Points on a hilly landscape, in no order, each with its height.
A ball rolls from a point to the lowest of its 2 nearest points, and stops where none of them is lower. Distance is the straight distance between rows; heights are no part of it.
z402: [102 144 109 161 140 152 127 128 118 125 135  74 108 124 165 165 120 150
 169 132 130 125 128 149]  h=48.8
z679: [146 164 100 130 125 167 114 155 156 105 137  85  48  72 107 141 176 102
 134  80 192 128 133 117]  h=34.7
z724: [124  98 160 116 117 130 105 142 103 177 113 216 130 141  61  87 151 101
  86 147 119 109 146 157]  h=38.1
z345: [149 148 119 141 132 139 169 130 149 124 182  40 147 150 216 140  87 155
 172 148 115  98 141 118]  h=42.8
z717: [ 84 116 119 161 136 152 118 107 150 164 113 149 121 104 110 144 110 147
 123 119 113 148 162 146]  h=24.8
z971: [147 104 131 105 112 161 150 123 160 149  96 139  93  75  98 134  80 112
 106  34 144 161 134 114]  h=41.2
z861: [129 140 115 122 133 101 141 129 163  81 159  95 147 147 134 131 135 127
 178 147 137 157 123  87]  h=63.6
z995: [ 78 152 123 152 147 176 144 108 121 134  85  93 111  94 144 173  99 152
 133 100 168 175 128 117]  h=31.1
z780: [120 149  90 147 131 107 126 119 164  88 161  91 164 117 162 139 136 157
 146 157 124 132 113 101]  h=62.5
z297: [151 146 168 124 137 141 133 157  84 167 156 114  95 155 133 106 172  98
 131 175 146  70 143 173]  h=22.6
z319: [151 135 116 132 117 144 114 123 167 180 159 158 133  58 126  91 144 140
  49 119 146  73 152 119]  h=62.4
z201: [103 148 126 131 148  98 160  97 100 106  96 107 196 145 179 151 104 158
 107 164 128 164  95  89]  h=47.6
z21: [150 138 184  94 117 110 188 148 100 158 139 127 197 188 116  90 121  87
 103 191 175 131 126  81]  h=56.3
z782: [122 144  69 130 122  76 142 111 169  35 137  99 179 163 163 151 118 156
 169 133  87 142 100  90]  h=60.6
z86: [138 121 129 123 130 145 109 143  94  98  69 121  53 132 122 151 111 115
 156  58 110 144 112 166]  h=18.3
z435: [113 168 104 145 152 167 163 110 128 131 111  59 124  77 188 173  92 163
 114 100 168 144 112 107]  h=25.8
z868: [148  90 154 102  92 105 128 163 141 111 152 170 145 204  56  82 151  70
 176 138 112 132 159 132]  h=33.4
z214: [169 108 112 129 115 117 113 117 145 157 151 142 141 102 189 106  96 170
  70 130  60  53 127 152]  h=48.9
z734: [122 158 169 114 153 131 141 127  60 138  69 119 125 129 141 133 139 118
  90 134 180 160  93 118]  h=19.0
z657: [131 146 131 132 138 130 182 124 149 113 190  38 167 150 193 140 107 135
 169 170 155 129 140  86]  h=41.0
z629: [128 142 120 146 138 120  97 139  76  88  96 113 104 147 147 163 166 131
 152 129 123 135 101 162]  h=56.0
z651: [134 129  78 144 129 110  92 104 145 129 132 138 139  94 186 140 122 189
  90 135  65  74 124 154]  h=50.8
z405: [111 119 176 119 135 186 126 119  89 190 112 119  57 124 128 131  97 116
 120 101 133 100 150 171]  h=29.7
z899: [181 120 172  76 126 116 146 142  65 125  75 127  91 157 141 104 102 100
 121  91 120 111  90 155]  h=38.7
z764: [164 165 154 110 132 136 152 180 110 152 193  93 111 145 138  90 176  90
 144 179 173  78 137 137]  h=28.7
z587: [152 141 146 106 134  79 153 123 106 105  96 136 199 145 135 107 137 127
  87 164 151 162  89  73]  h=52.5
z448: [ 69 150  92 168 144 128 115 105  94 109  80 126 136 124 148 182 134 164
 137 129 124 160 103 142]  h=41.5
z665: [122 105 151 136 128 178 131 122 135 186 125 139  73  94 120 126  91 132
 113  85 119 105 162 162]  h=24.4
z119: [123 116  96 138 135 141 106 133 138  99 110 122  65 121 105 152 126 122
 180  76  99 148 137 168]  h=25.7
z763: [126 171 150 119 154 141 137 108  62 126  63  89 116 103 178 152 123 141
  77 110 186 147  86 109]  h=10.8
z661: [114 108 147 125 129 113  76 123  81 142  78 198 105 142  84 123 158 125
  97 121  95 131 114 175]  h=51.7
z48: [149 103 174  99 124 168 124 133  84 170  87 126  43 135 118 118  77 109
 128  55 106  96 125 177]  h=30.6
z421: [117 134 104 127 124 128 143 136 190  61 177  94 120 129 101 135 134 108
 213 123 152 183 141  88]  h=64.7
z173: [107 122 143 123 141 143 175 100  81 143 100  89 142 155 207 149  41 157
 133 130  94 107 106 133]  h=45.0
z411: [135 133  82 137 123 135 122 132 208  92 176  90  98  75 126 140 123 128
 176  91 138 140 142  99]  h=41.3
z830: [ 89 118 162 145 140 141 119 128 122 199 161 172 161 129  99 119 167 125
 104 197 148 121 171 135]  h=69.5
z37: [142 133  87 150 120 157 103 136 135 117 120  96  66 104 168 154 107 152
 150  80  93  91 137 178]  h=36.4
z333: [120 162  49 158 133  94 139 103 157  50 138  78 171 122 193 159 125 177
 161 140 107 132  92 109]  h=61.4
z453: [169 139 151 104 128 111 156 132 124 148 148 129 172 121 143  96 130 119
  75 156 161 108 112  99]  h=59.6
z337: [139  96 166 124 106 149 117 147 124 198 148 183 119 127  90  82 127  97
 109 135 119  84 167 161]  h=34.4
z844: [116  96 119 144 120 167 113 114 167 172 126 166  97  88  97 122 102 140
 114  79 100 133 169 145]  h=18.4
z568: [107 161  94 149 150 106 135 113 114  84  95  95 165 129 171 168 130 161
 140 141 135 165  91 110]  h=44.8
z716: [128 117 183 116 132 145 120 143  77 190 133 157  95 159 109  98 143  92
 120 155 125  84 143 177]  h=29.2
z139: [ 74 116 148 140 142 120 116 113  82 141  85 154 140 157 113 148 124 133
 129 151 110 164 115 141]  h=30.8
z461: [147 164 115 124 128 109 117 154 147  76 178 105 119 115 113 113 193 110
 156 162 182 127 115 101]  h=26.8
z867: [179  95 127 113 109  99 117 120 136 154 140 171 171 115 149  92 105 158
  62 142  73  74 122 134]  h=46.7
z638: [125  80 176 117 103 140 161 132 151 166 155 136 174 195 108 109  84 105
 161 144 125 144 182 107]  h=42.0
z711: [166 142 159 101 128 137 130 153  79 137  93 123  68 133 120 111 144  99
 111  97 147 109 111 159]  h=41.7
z463: [119 139 148 129 140 135  96 135 107 154 115 153  97 117 103 127 156 117
 103 136 141 120 136 156]  h=47.4
z338: [ 84 121 164 149 142 134 109 126  90 174 158 145 149 156 122 142 171 130
 130 208 114 113 156 153]  h=68.2
z941: [121 107 143 116 129 151 152 118 132 136  77 139 120 105 104 141  78 128
 119  64 142 181 120 117]  h=38.5
z800: [158 113 113 106 110 156 135 131 180 148 123 150 104  41  88 112 112 120
  84  52 164 134 137  94]  h=43.6
z386: [159  85 145 104 101 120 131 167 144 117 147 160  93 167  67  96 130  67
 180  95 108 133 154 149]  h=28.8
z415: [128 132 118 136 137 117 121 125 154 123 143 126 151 105 132 129 136 142
 113 134 131 132 126 106]  h=63.8
z754: [150 154 136 117 135 145 113 160 118 138 124 128  68 113 105 115 177  91
 112 118 167 115 137 143]  h=44.7
z728: [123 134 114 150 132 117  99 130 161 140 175 141 146 109 131 116 169 146
 122 174 116 102 145 135]  h=65.2
z162: [128 121  79 135 120 110 135 107 166  98 122 118 157 121 169 144  85 167
 132 104  71 122 112 138]  h=39.4
z255: [133  79 158 119 102 111 129 135 139 132 135 164 166 203  81 108 107  97
 158 143 101 152 161 117]  h=37.9
z577: [156 178  94 114 129 124 106 157 146  75 145  98  86  79 112 124 194 107
 127 113 197 128 109 104]  h=30.9
z677: [158 130 111 125 128 132 116 146 139 111 137 103  81 111 135 133 139 127
 147  96 117 114 127 155]  h=31.7
z210: [153 151 181 102 136 128 183 137  89 180 136 125 166 141 141  97 127 106
  79 174 183 112 119 101]  h=58.0
z217: [141 157 131 122 154 101 139 112  92 115  95 109 175 122 184 134 135 146
  86 162 152 146  80  97]  h=50.0
z252: [172  91 175  85 110 139 142 146  87 146  94 148  72 168 112  91  79  95
 138  73  93  99 120 174]  h=35.0
z955: [149 128 159  96 111  91 160 128 126 114 133 132 218 178 115 102 121 107
 101 179 166 154 122  56]  h=54.5
z719: [128 145 163 115 138 122 184 125 128 130 182  74 188 182 157 130 123 114
 158 194 176 143 149  74]  h=38.3
z713: [112 133  50 159 125 133 108 121 193  77 155 103 103  93 143 154 121 150
 176  91  96 129 135 135]  h=42.3
z771: [ 77 124 139 140 145 120 138 105 137 132 110 159 178 133  83 139 138 135
 115 159 152 198 124  90]  h=72.6
z700: [107 120 114 135 139 138 154 105 122 127 106 116 131 134 170 147  71 160
 138 101  91 125 118 138]  h=42.2
z233: [165  95 106 104  93  83 121 130 171  74 157 137 170 188 120 117 105 130
 163 120  61 119 139 109]  h=34.0
z753: [117 161 124 127 154 137 159  96 112 117  72  91 144  79 181 162  91 166
  85  99 163 162  84  94]  h=19.8
z515: [107 127 166 118 148 133 143 114  88 138  70 145 133 141 111 138 115 127
 104 124 152 178 114 122]  h=25.1
z155: [111 109 140 147 126 117  96 137 124 154 164 160 131 151 109 122 178 125
 144 176  96 103 160 161]  h=66.8
z889: [120 137  89 156 133 108 111 136 117  66 125  98 119 165 151 160 148 136
 193 126  91 134 110 156]  h=58.1
z407: [175 163 154 101 122 115 169 173 127 119 194  81 126 154 131  84 157  78
 162 157 184 104 119  99]  h=32.2
z603: [ 31 124 133 168 139 135 105  91  80 150  76 154 112 140  95 183 145 143
 147 149 118 173 123 153]  h=35.3
z667: [168 149 125 111 119 121 143 138 150 170 151 154 165  76 120  78 139 123
  40 148 172  82 119 100]  h=61.1
z646: [105 142  42 171 117 143 105 121 165  98 128 107  91  95 168 172 114 168
 165  94  82  99 133 178]  h=39.8
z741: [ 99 101 170 136 130 156 145 121 132 208 149 160 172 127 100 109 121 116
 107 162 155 139 172 113]  h=70.6
z541: [160  97 115 117 105  97  98 127 144 136 124 199 174 107 112  90 143 145
  52 136  95  95 125 123]  h=44.1
z557: [131  72 131 128 107 142 103 127 159 168 116 205 131  93  69  99 108 116
 100  85 108 127 159 140]  h=10.1
z924: [159 107  84 118 112  85 119 123 164  66 134 131 143 151 150 131 107 147
 154 105  50 113 114 135]  h=36.8
z290: [158 103 116 105 109 129 120 165 171 120 147 162  73 120  60 106 147  77
 163  74 132 132 149 129]  h=23.9
z480: [150 105 145 110 116 101 103 133 107 151 109 203 151 134  93  90 150 125
  64 152 111 106 116 144]  h=41.1
z273: [135 130 108 148 123 128  96 116 180 169 186 148 163  80 142 102 146 157
  79 163 112  78 156 129]  h=63.9
z264: [167 108 111 107 102  87 117 131 174  92 174 135 160 143 122  99 140 126
 137 143 105 107 130 106]  h=30.5
z737: [ 91 127 108 143 143 154 156 102 149 119  86 123 119  94 124 163  76 150
 142  72 134 184 125 114]  h=35.1
z805: [140 112 162 103 123 144 100 130  58 127  50 131  43 135 114 126  94 110
 116  58 110 114 102 171]  h=25.3
z356: [ 84 109 169 133 141 140 153 110 125 171 130 156 193 142 102 127 121 123
 100 180 165 172 146  94]  h=71.6
z79: [134 139  80 136 119  83 119 133 155  38 161  88 143 180 147 144 146 132
 207 134  87 140 113 117]  h=59.5
z731: [149 156 122 113 125  91 124 136 150  84 198 110 159 141 133 101 177 118
 138 190 155 119 113  90]  h=22.3
z702: [ 97 132  97 159 131 121  91 109 104 135 118 138 128 120 166 158 137 174
 114 145  72  93 115 173]  h=48.5
z253: [139 137 111 128 125 163 141 146 188 126 163  93  72  71 105 136 131 100
 164  80 180 149 153 107]  h=38.6
z225: [ 56 131 116 162 151 122 121 108 136 113 101 151 147 124  76 168 149 137
 150 138 145 207 136 113]  h=73.5
z597: [141  75 111 113  95 131 105 140 176 122 130 194 109 115  47 101 132  98
 133  76 110 145 157 124]  h=18.2
z720: [136 157 169 107 138 119 182 152 121 125 178  79 150 177 130 106 158  83
 170 185 192 142 131  89]  h=35.2
z574: [ 84 125 132 150 142 150  70 110 104 154  90 173  94 109  87 148 165 141
  90 126 117 131 135 159]  h=49.7
z196: [137 130 120 122 107 103 126 126 193  86 217 118 173 140 121 104 142 130
 154 167 134 112 146  76]  h=26.7
z600: [139 123 136 123 134  97  89 137  78 106  97 157 112 156 124 126 169 125
 123 138  93 120 102 161]  h=53.7
z570: [ 91 139  98 168 135 146 106 110  77 122 106 102 103 135 181 170 120 157
 138 137  97 100 110 172]  h=45.6
z829: [ 56 144 123 162 145 147 110 104  72 118  55 127 104 127 114 184 125 137
 141 112 134 181 107 142]  h=38.4

Call two points neighbours if one is among the 2 nearest of the other. Go from one point of each pair to the other, from neighbour to neighbour, staying as low as possible. Name the highest point that can't be avoided.
z731 and z557 | z713
z731 and z763 | z800
z86 and z557 | z48
z297 and z570 | z402

For each start below, name every point that the ball comes to, in order.
z574 | z463, z754, z711, z899, z252, z48, z805, z86
z217 | z201, z568, z448, z829, z603, z139, z515, z734, z763
z971 | z941, z737, z995, z435, z753, z763
z421 | z411, z253, z679, z577, z461, z731
